Each row is a point on a tangle of strands that fork, close into loops and nearly touch. The rows are in no order.
In the rows, 128 means zero.
Two points are linked if the straight distance between their rows is under 130. Some points are linked to none.
(1336): [101,143,126,134,161,125,109,145,162,112,144,83,122,159,126,106,114,127,145,135,120,161,140,112,167,116,130,140,149,124,119,145,125,114]
(596): [130,169,128,114,106,142,107,137,111,122,104,145,153,89,156,154,91,113,110,140,136,146,131,138,85,157,125,118,113,122,116,152,145,109]
(1212): [141,150,88,117,98,123,109,130,156,108,117,148,158,72,151,94,74,124,145,119,142,128,96,128,113,161,159,132,165,114,173,133,100,138]
(1311): [145,104,118,129,121,134,108,94,111,150,171,174,123,87,119,119,85,133,116,126,150,98,91,119,152,134,177,124,111,131,153,133,157,119]
(711): [120,149,111,130,145,94,133,130,149,152,122,131,92,154,139,162,181,117,145,154,117,174,141,146,151,103,119,134,132,124,141,75,146,84]
(1303): [164,137,104,110,186,104,98,127,146,183,105,126,171,92,111,149,111,139,149,109,162,128,151,155,124,152,158,105,112,129,84,127,79,135]
(755): [154,147,100,139,171,129,123,134,116,125,119,150,116,119,100,157,156,101,143,128,101,169,129,143,105,97,86,126,133,178,146,123,137,114]
(1579): [129,119,125,99,137,175,123,110,130,100,118,146,164,141,139,146,122,169,124,71,149,103,133,104,100,115,119,105,81,119,94,131,148,150]
(797): [141,93,133,159,99,136,132,139,173,73,144,134,149,151,127,108,92,161,147,128,115,162,65,104,118,121,121,120,164,117,130,186,137,118]
(1110): [105,89,93,94,119,128,104,158,123,116,118,161,139,142,144,141,137,157,85,71,150,90,151,101,104,125,140,160,118,116,141,180,166,102]
(937): [121,85,108,116,143,109,120,109,133,158,113,105,121,110,98,76,122,154,147,149,141,121,140,128,167,114,177,160,122,138,116,129,61,129]
(1224): [139,136,126,115,99,103,131,143,168,132,128,140,148,100,150,96,92,105,171,167,114,146,94,131,121,188,153,115,159,107,154,130,103,134]
(662): [122,105,151,101,163,116,92,129,112,131,148,104,131,137,96,108,78,113,116,158,100,123,136,108,96,175,151,159,121,187,131,190,128,126]
(1414): [111,119,88,92,146,123,122,129,140,147,111,154,78,134,132,108,176,133,168,134,144,115,131,114,144,118,164,153,127,124,178,74,135,123]
(695): [141,106,136,142,120,161,131,73,106,104,118,112,111,111,95,66,124,136,133,133,97,105,84,116,120,104,119,144,140,177,163,105,96,156]
(563): [91,117,126,117,131,166,79,135,126,83,136,76,124,148,130,99,81,147,88,125,120,126,127,77,105,118,129,160,128,151,121,182,162,107]
(342): [172,123,113,151,128,161,116,104,79,113,114,137,161,51,104,107,95,116,124,110,96,134,107,144,88,117,112,139,129,178,136,156,111,130]
(681): [170,107,128,155,146,105,162,126,134,148,152,167,86,153,83,137,165,118,172,149,120,130,105,143,153,117,138,120,124,141,169,87,154,142]
(1449): [150,168,123,157,111,77,121,135,168,172,150,121,146,114,167,143,129,108,114,126,125,137,149,174,168,153,130,86,151,73,111,88,115,129]
(1310): [144,128,104,141,189,121,129,168,156,121,141,136,143,137,96,111,132,116,204,100,128,113,142,122,156,144,147,99,152,107,142,152,123,156]
(16): [139,121,94,134,124,126,127,162,119,95,146,164,124,124,112,105,127,115,144,86,133,98,108,110,127,133,127,117,157,119,187,160,167,146]
(1581): [174,145,125,127,176,171,107,85,91,118,113,141,160,80,100,125,95,125,158,126,98,146,106,148,88,129,121,103,108,192,123,131,121,159]
(560): [175,103,101,141,94,131,170,119,117,114,110,185,137,125,116,148,175,153,121,69,144,95,111,145,99,93,119,140,117,115,157,111,136,140]
(1211): [95,122,145,95,128,117,138,143,186,106,121,118,143,194,148,116,146,161,184,133,126,138,118,123,144,160,145,118,128,82,126,128,113,141]
(1278): [89,120,138,136,114,113,135,170,122,104,122,84,109,165,155,144,151,136,80,129,139,165,160,117,124,106,85,156,141,128,91,179,151,85]
(598): [120,130,103,154,114,102,131,177,127,108,118,84,129,142,141,122,132,117,70,109,133,147,181,121,124,107,89,154,171,126,107,193,122,107]
(502): [96,153,154,118,140,144,111,143,97,98,146,139,94,147,131,138,141,93,120,148,104,108,84,102,80,153,89,111,139,153,172,119,181,124]
(446): [119,131,148,131,166,139,107,144,168,136,167,118,165,155,138,128,94,143,156,91,146,110,135,119,188,149,157,79,128,74,88,143,130,147]
(500): [90,128,150,124,115,177,90,90,113,103,139,72,122,118,138,84,63,135,84,151,129,127,107,85,132,118,145,152,119,151,116,145,137,109]
(407): [187,119,123,182,93,121,188,107,133,121,119,156,132,137,118,156,167,144,129,107,116,129,107,167,123,92,79,123,138,111,143,102,128,137]
(1055): [64,144,138,115,151,151,102,136,97,152,144,122,69,142,145,140,141,114,111,152,158,122,166,93,165,131,121,132,113,139,106,134,198,83]
(1474): [91,146,115,122,147,90,109,176,107,162,119,126,83,118,142,134,134,79,115,162,139,135,182,123,121,166,133,155,156,137,144,160,165,100]
(1352): [101,137,124,122,165,129,111,142,97,118,128,75,94,143,101,104,146,96,97,118,97,103,174,118,119,114,93,150,145,188,146,126,120,135]
(1769): [102,134,149,139,133,159,103,120,106,103,135,65,98,119,126,109,83,116,117,189,138,177,109,101,142,111,129,137,132,168,93,141,136,88]
(657): [112,107,204,122,95,118,151,102,131,107,133,126,126,185,111,137,137,153,133,179,98,150,73,132,97,151,126,125,110,140,126,127,113,131]
(1434): [121,158,118,101,124,149,129,138,104,146,104,197,107,109,161,183,170,114,138,117,154,112,143,132,115,124,120,113,104,118,141,99,176,117]
(997): [129,138,95,114,157,115,131,125,154,168,103,140,93,141,132,138,192,124,182,143,135,136,165,143,148,104,136,127,123,117,147,53,127,118]
(1061): [138,140,138,157,139,139,172,123,124,132,101,125,115,127,124,140,173,137,212,162,157,169,120,134,170,121,135,78,133,94,94,103,137,129]
(1203): [106,153,142,132,122,163,126,110,150,117,129,57,128,138,147,116,118,168,154,124,172,154,131,129,188,119,148,97,119,88,67,98,111,144]
(1148): [84,144,162,125,136,122,126,157,76,113,123,121,90,114,109,105,128,79,140,184,124,114,105,101,103,166,112,117,153,156,148,154,135,128]
(1198): [117,145,126,131,177,160,108,128,157,98,153,61,135,186,110,135,121,149,125,103,114,156,150,103,149,92,105,121,126,150,94,128,140,139]
(461): [118,167,142,99,138,110,119,160,135,117,104,118,158,135,149,170,112,114,123,131,121,144,149,152,88,168,116,119,128,118,106,158,135,125]
(1442): [154,123,114,138,117,94,151,145,147,155,102,140,139,85,128,101,121,115,191,170,135,162,111,143,136,161,155,111,153,102,130,130,81,128]
(1179): [162,120,141,140,40,126,155,108,131,106,139,169,147,119,152,136,109,126,86,109,116,110,86,146,96,131,122,131,129,94,172,110,136,133]
(1093): [139,120,117,159,136,127,132,97,103,153,160,154,78,92,110,136,138,120,101,139,129,133,124,128,158,74,125,149,117,160,148,98,157,91]
(1342): [59,147,130,111,87,125,131,142,123,103,94,107,98,131,158,66,157,116,148,156,124,113,106,114,129,153,135,137,160,103,173,98,87,145]
(1184): [130,140,138,108,109,130,165,110,136,116,69,130,161,129,129,113,159,145,161,113,130,102,131,144,104,155,137,119,125,82,136,99,63,183]
(1268): [112,153,150,110,148,139,106,121,126,140,116,92,138,93,136,126,84,121,159,180,149,167,123,125,134,164,172,119,108,137,89,125,97,120]
(1142): [129,133,140,145,92,113,114,141,127,139,155,88,144,112,150,103,84,103,53,114,116,89,173,122,125,174,120,141,150,115,124,161,115,139]
(585): [127,131,131,120,108,121,139,149,74,119,119,141,112,130,123,144,157,104,64,100,122,92,151,123,88,122,96,157,122,141,151,147,143,130]
(1655): [113,112,153,132,128,88,163,150,98,153,134,121,125,150,102,135,166,110,114,123,137,93,179,133,160,139,129,113,115,99,104,135,117,150]
(942): [157,121,100,147,131,89,106,163,165,168,156,93,146,90,130,92,85,103,117,142,123,141,158,132,146,154,149,138,173,143,110,164,81,121]
(619): [117,77,144,119,130,116,144,135,141,141,168,167,110,199,119,173,161,152,114,92,142,102,148,115,154,110,131,125,94,120,122,124,168,123]
(1122): [158,176,108,133,169,95,116,145,156,160,131,136,155,123,129,158,133,96,159,122,109,133,164,169,141,148,124,97,141,105,143,86,124,147]
(1016): [142,144,99,139,145,138,72,98,154,136,131,81,118,105,137,130,85,144,83,146,116,183,128,133,126,88,124,173,130,178,118,125,134,68]
(1383): [115,148,152,101,113,138,119,88,106,124,123,109,124,136,132,97,128,102,69,124,83,82,140,143,111,142,124,147,121,152,170,69,102,167]
(874): [117,134,142,145,112,151,131,83,81,127,129,120,95,92,108,88,122,110,110,163,114,126,105,122,142,93,115,143,125,172,146,97,114,117]
(1667): [134,137,156,131,178,140,154,157,89,113,115,153,132,151,81,155,146,113,184,127,132,122,135,111,114,133,108,89,123,143,105,155,143,165]
(533): [163,111,100,106,165,97,107,127,141,153,133,146,170,122,110,147,108,142,114,86,122,107,158,147,113,148,151,145,106,134,131,147,95,142]
(1273): [91,129,142,95,129,157,115,119,98,142,115,141,114,110,159,154,124,161,137,147,188,143,135,110,147,133,157,132,78,119,64,147,148,93]
(1445): [108,142,97,93,135,138,95,112,143,137,125,168,89,112,146,119,133,122,153,145,140,128,97,113,116,140,157,154,123,137,184,97,146,110]
(414): [140,98,177,106,135,109,110,110,104,153,157,142,137,129,114,142,71,103,107,160,98,115,134,121,96,193,162,143,92,164,132,163,146,126]
(244): [107,170,166,103,121,151,123,81,128,124,113,97,132,150,147,132,121,112,119,151,93,121,142,140,110,151,119,117,103,133,121,65,104,153]
(709): [128,106,117,159,114,122,176,158,106,122,131,173,117,123,116,141,167,146,169,100,172,115,118,109,165,124,121,86,137,88,126,161,162,134]
(1685): [142,128,157,153,130,155,136,115,173,85,145,122,157,162,122,135,91,150,184,132,108,155,70,120,138,146,134,84,134,124,127,146,141,148]
(891): [64,146,143,133,140,115,115,149,98,159,146,113,71,132,147,120,137,96,127,185,136,137,152,110,164,157,145,130,142,123,114,141,175,94]
(1711): [143,91,140,160,100,130,154,133,152,66,143,129,129,170,102,107,135,147,125,114,102,125,73,103,117,101,87,125,152,134,151,174,136,132]
(1220): [92,156,173,144,106,153,133,107,104,97,163,84,118,148,134,91,104,91,94,137,101,103,124,109,138,140,96,111,145,131,139,122,135,148]
(514): [146,148,133,106,144,130,132,140,130,137,152,194,107,147,145,193,159,115,135,114,137,118,119,139,117,134,128,110,94,121,156,74,201,127]
(1683): [121,116,125,156,87,87,157,148,107,149,136,160,84,86,138,113,142,106,130,169,151,152,120,134,148,124,136,129,157,110,141,130,139,97]
(524): [107,133,129,89,96,155,151,114,132,108,88,143,149,129,163,118,148,155,136,84,145,76,128,124,98,143,141,121,117,78,145,113,93,174]
(847): [106,163,78,107,140,110,130,175,130,126,95,157,125,109,151,127,160,110,160,99,151,115,147,132,117,148,120,114,166,86,161,128,123,142]
(1259): [117,123,152,117,119,167,108,104,142,112,130,64,141,129,151,146,104,180,106,111,186,167,114,124,169,92,143,123,90,104,42,125,133,120]
(1296): [135,127,138,121,181,134,146,144,112,138,125,151,139,142,86,125,144,117,197,105,139,91,137,114,144,144,141,84,126,118,122,142,134,181]
(1632): [171,163,124,169,128,148,148,110,117,132,114,168,137,72,126,164,132,128,157,118,152,150,104,151,133,103,112,76,127,109,108,124,149,118]
(977): [147,128,84,132,134,122,74,96,165,143,155,124,131,98,137,122,73,139,102,136,112,160,117,133,133,106,149,165,141,153,155,122,132,77]
(136): [130,95,100,121,142,157,116,100,141,137,113,92,143,125,116,121,140,193,98,80,170,109,147,117,142,56,136,160,101,123,82,126,85,134]
(1413): [160,174,155,149,122,121,159,145,91,131,118,130,153,93,107,150,106,74,149,144,103,132,123,147,110,154,93,81,146,130,120,147,126,153]
(982): [122,124,101,77,155,144,113,142,183,99,116,149,129,184,154,150,149,150,150,95,120,133,118,110,78,118,111,149,134,149,159,103,137,127]
(37): [144,116,101,141,123,157,115,98,132,110,137,130,125,140,127,150,148,150,71,95,96,154,136,133,98,53,84,161,120,165,136,108,145,100]
(1166): [145,152,95,166,100,111,131,152,181,119,167,140,129,131,161,129,127,127,133,89,135,130,121,134,176,118,110,99,183,76,157,118,161,124]
(1188): [87,112,106,108,113,107,131,153,174,131,116,113,127,169,163,115,166,168,166,119,150,136,140,134,167,135,148,140,142,72,118,129,105,126]
(205): [156,91,84,155,119,147,110,120,102,100,136,132,126,90,100,104,128,143,71,94,90,123,115,126,109,64,93,166,127,164,162,139,157,103]
(675): [138,129,76,172,149,108,108,173,152,137,174,129,123,110,129,115,112,113,111,91,142,124,151,116,181,110,128,128,172,115,143,157,155,114]
(89): [138,108,109,104,138,147,131,110,104,97,110,138,117,130,90,71,136,130,149,113,107,89,85,124,94,132,141,158,134,163,203,110,106,167]
(504): [131,166,143,144,126,159,170,118,107,135,94,163,109,109,141,173,170,134,198,155,157,170,107,140,138,118,101,82,123,103,99,108,155,119]
(1313): [116,92,98,148,93,115,131,122,118,132,123,107,144,107,121,101,126,168,71,85,160,103,158,121,147,85,121,160,141,109,102,162,88,126]
(1011): [167,150,122,172,153,156,122,89,160,121,140,99,134,113,114,114,97,129,161,142,118,185,97,144,153,93,112,117,153,152,121,108,122,124]
(1803): [150,88,134,118,154,135,141,74,136,155,118,111,135,143,92,111,130,180,160,147,137,134,124,133,142,104,166,147,89,139,99,104,72,139]
(857): [110,169,126,116,111,161,114,110,110,119,107,149,119,94,163,160,134,117,109,121,139,134,126,126,115,110,114,130,119,124,125,103,161,96]
(1650): [90,126,117,120,172,155,119,142,87,132,125,141,82,131,119,148,156,113,101,129,143,129,166,85,121,89,96,138,96,176,100,141,180,89]
(798): [104,108,139,86,132,176,137,140,141,106,115,149,132,176,165,168,150,171,139,84,158,125,131,83,127,93,99,112,82,128,96,131,185,120]
(468): [142,147,162,125,109,152,182,92,114,137,79,133,137,128,132,142,181,127,144,126,123,94,133,160,109,121,109,114,98,98,116,64,79,167]
(410): [93,139,162,111,166,148,140,146,71,108,100,114,115,133,95,117,143,108,167,165,139,128,111,99,108,138,116,105,118,151,105,153,128,144]
(1316): [138,117,151,167,98,137,174,127,119,138,95,126,124,89,123,114,125,140,186,176,165,164,96,137,151,127,145,99,137,98,81,142,89,125]
(1603): [107,118,136,135,96,90,139,156,157,149,144,125,133,156,169,145,138,159,124,134,150,148,149,139,166,139,137,123,131,80,84,148,137,102]
(1283): [114,136,113,133,117,120,117,142,95,128,104,117,127,102,144,145,126,112,43,104,132,118,185,124,81,121,96,166,122,141,116,179,137,102]
(486): [132,157,153,115,150,159,119,84,144,117,142,88,140,164,135,153,105,137,119,131,98,152,137,135,119,113,115,113,103,147,99,86,127,143]
(925): [118,135,127,128,128,142,125,151,88,84,126,140,109,142,121,144,154,117,88,106,101,112,115,112,58,117,71,131,126,167,155,138,171,124]
(1491): [139,130,107,129,162,128,114,139,170,134,146,120,174,119,120,90,90,132,173,97,141,98,126,119,162,164,171,98,153,93,129,145,92,170]
(1587): [172,78,134,150,109,130,117,73,147,144,177,169,134,119,110,133,88,166,110,113,121,113,72,142,148,114,167,130,91,132,153,112,157,130]
(370): [133,78,109,132,135,73,129,149,146,162,138,98,134,115,101,75,122,128,122,146,123,126,164,134,167,124,158,166,149,136,128,145,64,128]
(554): [147,137,109,112,112,92,125,133,151,117,126,135,133,142,130,118,133,105,114,130,84,130,120,161,86,145,110,163,154,158,196,95,107,140]
(900): [101,133,111,102,143,109,100,146,103,161,103,120,104,104,145,142,132,111,82,138,143,126,198,122,98,141,133,181,118,145,123,161,139,94]
(822): [146,125,82,129,95,130,123,146,134,91,124,145,159,96,127,87,105,130,123,76,131,100,95,119,110,132,135,132,156,106,182,139,123,156]
(1661): [164,145,145,150,71,154,128,93,116,104,131,149,168,66,146,111,97,112,86,101,100,104,92,150,89,128,104,124,128,120,154,97,115,146]
(101): [163,116,136,126,159,158,118,61,115,138,121,95,158,120,110,127,129,154,100,111,93,128,139,159,107,90,119,157,85,187,92,92,73,158]
(253): [161,146,140,127,158,78,141,154,157,153,146,131,151,166,114,155,137,86,143,134,80,120,156,173,124,166,129,111,132,120,143,107,115,159]
(1277): [138,114,132,121,146,134,114,117,134,122,169,164,113,168,120,173,125,131,111,105,115,122,126,124,123,125,129,113,91,153,146,108,193,127]
(1505): [174,156,111,137,154,111,148,132,122,123,102,127,131,123,102,134,154,93,157,130,78,145,120,164,84,120,84,122,159,173,170,99,104,149]
(738): [78,150,125,102,119,163,133,132,106,88,74,96,119,121,133,81,141,137,129,126,142,114,126,106,94,119,111,140,151,127,139,118,81,143]
(1502): [107,144,161,123,101,122,127,131,122,136,120,96,110,106,143,106,95,103,130,211,136,181,117,124,134,163,146,136,141,138,91,138,107,102]
(127): [162,156,153,140,131,93,156,136,116,123,94,130,133,107,109,131,142,76,163,164,87,145,107,158,93,146,100,103,151,138,152,110,98,151]
(1234): [148,156,111,148,159,102,128,132,147,141,122,134,116,134,126,178,152,107,125,154,105,193,149,156,116,94,104,136,138,166,125,116,142,82]
(1236): [115,117,139,104,162,164,138,123,77,143,108,166,104,139,131,176,170,124,103,123,152,108,179,104,108,87,102,143,74,162,83,111,151,112]
(1175): [105,119,145,113,70,145,138,133,142,80,109,118,166,155,168,150,116,175,103,100,138,141,94,123,99,115,113,133,125,95,101,161,135,114]
(1438): [69,114,152,90,117,113,137,166,135,109,115,129,106,189,160,153,178,151,132,135,134,120,115,100,100,144,112,149,124,112,133,153,144,112]
(1017): [123,103,140,102,148,99,125,163,101,135,135,121,126,141,95,88,114,89,126,137,99,81,135,115,113,181,149,155,144,156,167,160,102,158]
(703): [128,209,117,113,184,136,115,127,130,150,110,118,133,112,136,153,131,94,162,138,114,136,152,143,137,136,112,82,136,121,127,76,143,145]
(100): [132,102,154,150,113,106,180,134,137,132,157,150,122,195,115,157,179,142,134,107,127,93,144,132,157,114,112,94,107,84,114,109,141,153]
(1783): [108,171,106,139,98,170,126,126,124,93,112,116,149,93,164,111,116,146,138,96,170,132,105,117,146,120,116,93,155,80,117,139,142,138]
(465): [123,123,137,106,54,114,153,107,121,141,119,183,121,123,173,134,152,140,102,124,145,96,99,158,123,136,152,159,112,84,165,88,125,120]
(1063): [92,115,126,128,83,93,117,129,150,154,150,111,90,154,140,89,156,113,111,147,119,86,151,135,175,153,157,138,132,91,170,61,119,136]
(1566): [146,72,105,116,127,147,137,118,169,93,111,167,140,173,128,158,155,188,141,103,116,141,87,122,75,96,124,165,112,147,152,134,135,121]
(373): [95,150,126,93,141,160,99,114,116,165,99,138,93,93,163,157,136,143,151,171,183,173,126,127,152,119,164,151,89,137,92,102,143,73]
(1639): [151,146,114,108,160,139,85,101,141,159,119,94,170,72,125,114,62,136,131,127,163,136,129,140,132,149,171,117,110,135,83,125,72,133]
(255): [120,125,139,117,99,129,155,128,108,113,124,131,103,122,112,78,137,104,152,141,126,84,87,122,128,158,146,121,145,112,186,96,115,167]
(1025): [141,109,123,148,148,120,102,112,119,154,167,142,121,85,93,111,81,116,137,155,141,127,113,108,165,143,172,116,131,149,129,155,145,104]
(1591): [117,106,194,138,82,118,138,107,121,123,163,150,107,148,125,141,102,121,109,186,108,143,72,117,114,161,134,120,113,144,127,138,160,104]
(1663): [124,143,149,126,101,142,122,97,113,122,173,112,122,130,130,97,97,92,74,112,93,69,124,125,144,154,127,116,130,130,174,92,145,165]
(220): [84,143,113,86,151,151,107,144,96,97,80,99,111,130,127,107,149,124,102,125,118,113,149,102,73,114,102,169,130,164,145,140,96,125]
(1788): [108,126,134,135,139,82,154,172,106,168,101,106,132,143,107,142,169,112,143,159,128,123,193,150,142,144,125,114,127,92,80,136,91,149]
(268): [130,176,151,150,144,122,148,151,91,147,136,117,139,91,125,123,115,76,137,140,127,109,153,139,159,163,111,63,145,100,106,133,121,165]
(840): [126,109,122,136,140,80,121,158,105,181,154,134,115,121,121,123,138,103,92,119,150,78,189,138,167,152,152,127,120,105,118,145,124,138]
(1359): [151,115,125,173,116,139,178,99,169,101,121,126,117,174,131,140,161,169,172,109,128,140,105,135,149,87,102,106,150,106,146,109,148,137]
(1185): [119,92,101,166,143,87,112,167,142,177,190,128,120,123,124,101,119,122,118,118,149,100,158,112,206,138,165,132,161,95,125,166,130,111]
(1492): [96,88,154,90,90,135,146,105,120,146,112,165,111,142,147,144,158,174,150,154,172,137,101,119,143,127,163,138,90,107,92,140,134,101]
(973): [143,130,103,75,129,103,96,110,150,147,123,158,126,119,143,131,117,111,126,137,112,129,117,158,90,165,174,173,121,155,195,92,121,114]
(1761): [101,104,99,111,143,158,95,141,134,94,145,119,138,163,121,113,109,152,101,88,114,105,134,89,108,108,120,146,131,150,141,177,156,124]
(111): [142,102,151,162,124,104,155,142,125,98,169,118,118,190,92,123,142,110,111,124,72,122,107,136,120,121,88,131,149,156,160,135,138,150]
(820): [131,168,175,119,134,145,151,91,87,154,89,133,124,119,113,154,164,93,143,169,101,121,139,155,108,128,109,116,92,129,117,58,102,156]
(447): [111,124,125,118,105,148,120,142,143,84,104,93,137,156,160,146,139,171,94,97,137,165,134,119,119,71,98,156,122,117,86,158,136,91]
(493): [128,200,149,133,163,161,115,120,102,146,113,97,144,97,131,138,119,88,141,133,130,122,164,136,145,136,118,73,126,126,85,89,122,162]
(1111): [111,139,161,105,120,149,118,103,179,95,149,131,148,177,145,129,98,158,165,138,113,139,82,115,131,158,151,107,124,110,147,124,143,135]
(1402): [107,134,121,117,95,79,116,136,160,176,142,127,122,130,166,116,139,115,108,148,119,114,165,161,169,172,164,127,132,78,146,75,110,124]
(358): [151,111,121,144,133,97,111,154,123,171,150,128,135,70,114,105,68,94,113,160,133,130,153,120,134,170,154,138,149,152,115,192,121,110]
(1759): [134,144,95,141,107,129,141,124,189,123,132,152,124,147,178,134,168,161,163,91,149,139,110,133,172,102,111,111,157,75,155,94,159,122]
(203): [150,98,193,138,99,99,140,104,99,155,169,152,132,132,108,157,80,109,99,164,94,125,109,135,107,169,144,116,102,147,128,138,145,128]
(1464): [166,103,109,172,107,120,128,156,167,109,154,143,151,104,111,120,75,125,141,139,108,166,80,117,126,129,118,110,164,138,141,174,154,109]
(838): [107,133,121,108,74,153,137,102,106,133,89,169,153,91,164,122,142,165,106,93,174,84,116,131,114,131,150,145,107,80,122,119,99,136]
(1339): [166,74,117,123,121,113,164,120,141,111,100,180,140,145,97,149,162,160,162,113,128,133,89,137,92,117,136,152,120,142,146,144,100,129]
(156): [152,120,148,152,129,117,150,110,105,132,128,117,148,111,99,150,123,126,98,134,123,144,142,144,126,111,113,131,108,144,95,142,102,121]
(806): [114,91,110,143,94,118,168,144,109,118,107,144,117,118,126,107,168,157,125,111,167,116,133,116,149,98,127,135,146,90,115,158,107,127]
(865): [154,102,99,146,111,138,112,124,99,113,112,167,151,64,116,126,123,124,95,94,120,129,111,147,87,102,122,164,114,155,142,155,131,106]
(1204): [126,144,119,150,153,147,148,122,156,126,109,80,138,142,128,109,147,150,206,139,151,146,130,137,173,118,144,85,136,85,85,95,100,144]
(1151): [97,101,179,107,112,104,167,113,114,148,115,132,111,168,113,136,158,142,154,180,128,139,127,131,136,147,162,125,89,120,99,127,109,119]
(971): [155,81,98,124,124,103,105,138,135,136,160,153,161,118,124,138,95,142,72,66,128,87,148,127,113,146,151,145,109,116,135,176,142,135]
(1575): [142,116,129,138,164,105,126,142,117,103,162,97,131,175,94,124,144,109,91,110,72,116,157,131,119,121,85,137,139,173,152,141,126,149]
(23): [112,173,135,101,134,100,134,162,119,144,78,94,153,133,147,156,145,100,122,138,126,132,194,160,111,145,117,110,124,97,93,113,92,146]
(434): [103,100,113,134,115,98,111,178,142,106,138,113,124,137,127,93,109,120,121,138,126,141,116,100,109,155,139,161,177,131,141,206,124,100]
(888): [125,112,115,158,154,121,147,191,116,102,161,165,113,149,95,135,158,112,159,101,140,109,116,97,148,120,110,104,149,123,164,167,189,133]
(946): [104,119,147,124,94,113,112,132,140,153,149,121,128,116,173,156,93,159,120,157,170,164,125,136,161,150,158,130,112,104,71,169,148,89]
(1321): [170,130,139,120,172,172,121,64,117,153,108,135,150,106,109,140,127,149,152,135,121,137,126,155,105,104,139,133,92,170,101,82,81,153]
(1040): [121,125,124,122,112,147,88,97,147,145,128,89,132,112,156,144,95,168,81,135,168,166,124,135,144,76,153,171,101,127,83,116,126,81]
(1628): [108,142,165,153,96,113,143,165,145,138,148,95,120,122,143,105,97,107,149,194,125,177,125,118,165,159,136,107,159,110,80,145,132,110]
(1328): [165,84,121,146,111,99,104,103,165,150,178,131,123,135,125,145,91,140,73,131,111,140,113,140,136,114,140,157,123,144,145,129,151,100]
(667): [189,131,103,185,159,154,146,79,139,137,125,137,130,103,94,132,137,144,166,121,136,157,108,139,155,72,107,101,128,145,126,105,127,126]
(1675): [157,128,101,116,157,161,107,105,130,125,100,85,165,124,119,139,130,166,86,85,132,132,160,144,96,74,116,166,94,165,75,111,68,146]
(1338): [131,132,154,106,145,155,142,134,110,124,99,148,131,169,143,197,169,146,113,114,141,145,151,116,99,85,79,131,85,140,79,112,149,108]
(430): [145,123,132,132,104,105,116,158,129,140,157,109,152,113,116,82,86,87,87,109,107,63,153,124,124,182,136,136,154,137,155,171,105,170]
(1330): [110,137,135,153,103,140,122,147,171,111,163,85,135,131,151,95,79,118,118,147,126,154,112,106,172,139,129,110,168,109,102,154,132,126]
(579): [166,105,120,113,178,91,132,138,134,157,151,155,124,158,80,134,142,108,158,133,91,123,129,157,128,146,139,128,118,166,166,104,126,162]

How many points has the smallest loop of links through each point below? Write - if it is on no loop.
(563) => 11
(1434) => 11
(711) => 9
(925) => -
(1111) => -
(1383) => -

A piece is two or more points that can be reached from each other along the links. Count, over all rows, the pieces, the separate loops (a circle has one, a figure eight two, a Y none), the forks (points with three links) and the tips (points with one).
pieces => 6
loops => 4
forks => 10
tips => 14

A tip is a point with one link. Name the tips that can be reached along the links from each point below, in the order of the rows.
(711) => (681), (1063)
(1025) => (37), (1011)
(585) => (1579), (446), (1175)
(465) => (1220), (1661)
(1575) => (1093), (1142), (373), (1464)
(560) => (982)
